Each scene shows the same named points in several views. A view is turned or mirrored, shifted and resized as a whole, has a little noise and may leave points out.
(in the rows, 128 means zero)

Scene 1
View 1
z985: [128 127 119 125  92 101 142 116  97 127 115 101 110  98 104 136 141 126
 159 143 155 152 119 119]
z867: [136 137 120 135 135 119 120  78 108 101 136 122 110 113 104 119 138 124
 130 108 155 159 103 130]
z527: [142 101 115 111 124 147 162 133 109 115 150 143 110 148 110 120 158 126
 142 153 152 103 126 147]
z293: [145 131 105 102 148 150 153  97 102  96 155 153 117 134  93 124 142 143
 132 107 157 119 114 136]
z813: [115 125 140 122 133 125 121 107  97 115 137 130 133 116 107 145 123 144
 128 113 143 134 132 120]
z935: [ 99 121 141 143 127 134  95  82 118 118 120 125 115 119 101 103 120 123
  95 106 149 153 114 133]
z542: [148 110 119 125 119 130 149 126 110 113 147 129 109 137 119 123 159 119
 148 152 150 124 118 145]
z641: [125 100 134 150 113 128 119 116 123 122 132 120 101 140 124 102 153 100
 122 155 148 138 116 150]
z783: [134  87 107 123 133 145 153 118 110 108 143 141  92 156 101 100 157 106
 121 151 159 110 129 145]
z221: [107 130 129 112 145 168 118  81 116 110 137 157 129 132  91 100 116 149
  94  86 149 123 110 142]
z642: [126 119 124 122 126 150 132 101 119 115 138 140 114 136 104 105 140 130
 119 122 151 126 110 148]
z886: [129  91  95 121 140 125 156 102  92  99 132 131  81 142  81 108 147 105
 122 136 169 124 138 120]
z729: [115 106 109 104 141 126 152 106  81 105 134 136 109 126  79 136 125 136
 125 118 160 118 149 107]
z428: [122 136 154 116 120 139 120 123 110 126 146 138 152 116 127 151 128 159
 141 120 132 127 119 138]
z853: [137 117 132 117 139 137 139 123 102 109 158 143 131 135 118 143 143 140
 139 130 141 118 128 138]
z991: [125 106 130 129 135 144 127 111 116 113 144 141 113 145 112 110 142 122
 115 133 148 121 124 146]
z328: [131  96 126 131 148 114 135 120  91 103 150 129 107 140 111 139 145 113
 130 143 148 125 148 121]
View 2
z886: [124  99 135  85  80  94  90 131 109 186  39  54  58 104 145 168 129  97
 137 164 109 140 127 166]
z729: [125  53 156  86  77 139 115 107 151 162  81 101  71 135 133 179 131 122
 161 152  80 140 136 152]
z328: [ 97 106 154 109 103 134  90 147  92 161  84 114  73 143  92 137 142 100
 138 135 114 139 126 184]
z867: [177 139 163 142  36 138 123 121 123 148  84 110 102 122 117 129 123  56
 110 157 123  91 142  98]
z642: [164 162 124 104  96 129 152 136 153 139  65 106 111 114 125 152 142 120
 130 143 142 109 162 133]
z783: [120 152 112  83 127  93 116 158 115 171  29  62  80 106 132 153 147 128
 130 138 146 144 140 181]
z935: [180 172 124 100  45 150 108 118 137 128 110 148 111  86  90 158 135  82
 150 204 125  56 188 119]
z542: [114 156 159 134 100 135 128 139 104 154  43  79  90 140 124 108 129 117
 140  89 159 145 138 138]
z428: [135 139 164 136  99 195 163 120 162 107 118 173 126 168  87 121 143 141
 159  93 136 112 175 121]
z813: [139 106 163 117  72 175 126 112 149 128 118 155 104 147  93 142 135 115
 160 138 108 106 161 131]
z985: [109 137 190 141  28 178  96  84 101 150  64  87  74 128 125 109  94 110
 203 106 145 120 160  93]
z853: [124 117 153 120 121 153 147 142 138 138  89 132 106 162 105 133 149 129
 130  99 126 141 140 157]
z221: [209 134 103  85  91 130 175 127 206 125 102 146 130 108 124 189 157 119
 110 185 104  87 175 125]
z293: [174  93 145 116 100 120 176 135 173 154  64  96 108 146 149 160 144 110
  94 126 107 141 127 129]
z991: [134 169 116  97 118 124 125 154 122 143  68 114 101 112 102 145 152 122
 135 145 145 115 161 169]
z641: [117 211 125 111  92 131  92 151  79 147  55  98  91  97  94 117 137 106
 155 144 176 101 168 155]
View 3
z813: [132 104 118 143 165 144 138 122 132 109 132 118 153 147 150 124 131 114
 107 179 151 111 193 129]
z428: [117 134 113 147 190 158 146 115 128 119 119 103 164 126 148 106 129  97
  74 184 190 113 184 127]
z542: [140 131 122 102 122 172 164 160  99 141 110 104 111  92 132 131 138 144
  89 159 164  93 158 102]
z729: [176 101 113 112 125 139 151 145 140 107 121 119 145 146 144 127 130 147
 148 186 117 117 210  92]
z293: [135 118  99 130 124 131 166 167 122 129  69 109 130 149 147  91 110 131
 106 169 134 108 192  69]
z783: [157 108 120  86 101 181 179 175 125 142  96 133  90 104 137 140 142 171
  80 166 124 129 161  80]
z991: [131 104 120 115 134 179 165 151 134 134 105 138 103 121 144 136 141 144
  60 170 140 134 160 107]
z328: [148 116 116 100 106 178 150 141 132 140 131 130 121 127 126 160 124 130
 117 171 130 102 180 128]
z867: [106  83 126 156 140 122 135 160  88 105 114 117 105 156 158 122 131 129
 103 139 135  82 167 120]
z527: [159 138 113  87 120 181 179 161 121 147  94 107 119  90 130 120 135 152
  85 177 158 116 169  79]
z886: [171  87 123  94  90 150 159 176 117 121 114 131  97 127 140 145 140 175
 132 161 100 109 178  84]
z853: [132 138 107 119 139 169 160 138 132 139 102 112 140 124 133 119 118 112
  91 179 161 109 184 110]
z221: [116  74 105 161 170 128 160 150 151  99  76 142 128 177 174  89 130 135
  61 180 123 158 186  80]
z985: [156 106 146 121 158 137 133 142  72  94 161  84 129  98 148 134 163 148
 131 157 174  68 168 127]
z641: [125  96 138 111 137 188 156 154 104 127 132 131  82  99 147 158 159 155
  55 152 151 114 135 128]
z642: [127  97 118 131 151 150 162 159 120 116  93 123 111 131 157 108 142 145
  66 165 144 128 164  88]
View 4
z867: [127 134 101 133 131 153 113 125 100 139 144 123 153 108 120 177 122 123
 118 127  81 136 112 150]
z642: [131 103 124 113 141 145 108 137 110 126 150 136 168 113 146 141 106 150
 115 109 118 130 124 145]
z221: [128  79 108 125 177 142  83 135 152 137 171 142 193 108 143 151  94 146
 107 101  96 118 107 159]
z935: [138 136  96 146 149 126  78 120 129 109 157 118 196  81 139 162 120 138
 129 127  90 132 111 153]
z328: [109 105 139 106 157 128  94 139  87 118  97 131 124  98 135 141 126 130
 126 169 115 148 131 132]
z293: [114  72 124 103 160 163 118 146 109 161 141 147 138 129 126 147  99 128
 105 115 104 122 117 146]
z991: [127 108 139 107 148 125  99 138 100 105 130 136 160 104 154 138 108 162
 114 126 123 143 133 141]
z985: [123 147  93 124  93 159 118 133  83 129 125 121 144 114 121 132 157 104
 162 146 134 128 116 119]
z527: [119  89 150  85 137 146 122 152  82 123 118 148 134 125 149 113 109 152
 120 124 148 136 139 128]
z641: [138 147 136 115 119 120 111 130  79  90 125 125 163  94 154 144 120 165
 125 130 127 154 140 138]
z853: [ 98  86 117  96 145 148  97 146 108 129 128 136 129 141 140 145 123 139
 116 140 122 139 124 129]
z783: [138  99 167  99 152 133 124 143  72 122 113 150 148  88 147 118  96 153
 114 124 132 138 141 142]
z886: [142 105 155 118 161 142 126 138  70 145 105 148 143  67 122 123 104 114
 130 142 113 126 128 146]
z542: [120 113 136  96 118 148 125 144  74 120 120 136 129 126 143 134 120 147
 121 131 136 144 136 126]
z813: [103 101  91 123 153 139  72 134 135 125 136 125 155 115 132 149 136 120
 136 151 107 130 109 134]
z729: [115  80 123 117 171 149  96 143 109 152 114 147 142  91 119 120 120  98
 141 154 117 114 112 134]
View 5
z991: [145 159 115 118 108 109 100 132 103 133 131 156  96 131 113 114 133 114
 106  93 155 134 122 143]
z853: [165 160 136 142  96  94 124 132 108  99 116 133 138 126 100 112 115 141
 122  93 171 152 115 130]
z293: [134 168 141 138 121  93 123 102  78  87  97 136 137  95  82  94 125 157
  97 124 152 156 144 156]
z428: [158 122 113 132  91 110 139 119 125  99  96 140 181 128 106 112  88 116
 122  61 189 157 106 119]
z642: [127 150 114 112 115 117 106 106 100 118 109 152 117 114 101 103 124 117
  94 104 151 143 135 148]
z729: [113 174 130 144 137  85 170 100 106  82 125 129 112 105 110 104 173 159
 110  91 168 167 109 139]
z935: [105 106  76 108 150 129 143  83  90 159 104 157 131 120 139 106 156  72
  93  72 147 135 123 158]
z527: [151 191 145 117  91 104  94 130 134  92 136 139  87 126  87 118 121 148
 111 113 156 149 123 125]
z886: [123 193 138 125 143  97 136  99 104 114 144 121  68 114 109 115 193 145
 101 122 132 151 122 150]
z813: [141 130 111 137 120 101 164 106 108 109 107 131 159 121 119 110 135 121
 119  68 177 159 104 133]
z783: [137 195 134 115 112 104  89 128 111 119 148 146  57 126 100 116 152 137
 102 119 141 138 128 143]
z641: [161 145 113  97 110 128 101 117 129 162 140 130  93 152 121 137 141  82
 115  95 134 128 113 132]
z328: [166 174 137 145 118  87 144 132 106 124 142 116 103 138 121 126 165 138
 131  93 157 146 102 131]
z867: [144 127 124 118 143 116 146  73  87 139  98 106 153 116 107 116 151 104
 103 116 128 144 131 156]
z985: [138 141 135  97 124 128 166  64 177 107 126  84 139 135 103 143 152 106
 118  94 141 166 101 114]
z542: [165 173 146 110  97 113 106 116 136 110 133 115 105 136  90 131 124 127
 116 116 143 147 120 126]
z221: [ 98 129  88 132 134 107 123 104  57 112  86 186 142  90 112  75 122 121
  81  87 171 143 145 169]
View 6
z867: [123 119 163 155 124  71 126  73 144  92 135 142  78 109  98  68  99 150
 215  98  77 125 191 144]
z221: [177 129 146 140 172 103 173  48 140  41 185 140  90 125 108 115 109 102
 213 181  95 125 130 113]
z935: [171 121 186 162 106  78 141  78 158  54 119 120  98 150 101  89  99  84
 206 158  82 131 184 139]
z641: [138  95 119 145  83  74 117 119 162 100 109 147 149 147 123 140 107 136
 146 127  95 149 237 154]
z991: [150  96 115 139 124  95 135  89 137  86 151 156 144 137 145 142 116 140
 159 153  95 152 204 136]
z527: [125  88  67 141 146 101 144  96 101 140 162 166 147 107 149 156 142 178
 137 134 107 148 196 135]
z293: [123 117 104 146 185 101 156  55 104 105 192 168  89  87 131 106 123 176
 199 126  91 131 157 118]
z783: [124 112  68 165 147 100 145 117 126 113 141 191 138 130 164 151 105 158
 146 153 102 160 217 130]
z642: [141 116 118 137 144  90 150  82 141  85 158 150 108 111 105 125 112 138
 180 140 100 125 168 130]
z813: [158  84 180 161 121  96 135  49  87 115 158 108 114 119 131  85 154 126
 199 131  77 138 174 146]
z886: [112 132  93 211 156  99 146 116 103 134 122 196  98 123 168  98  98 147
 179 143  87 159 219 128]
z428: [168  60 170 112 111  91 134  34  93 112 183  82 140 107 107 117 180 140
 179 121  91 125 156 151]

Which points are out of place in each view (at most two, in the order of its rows)? Write none if all are in place.
view 1: z991
view 2: z542
view 3: none
view 4: z853, z813
view 5: z935, z641
view 6: z642
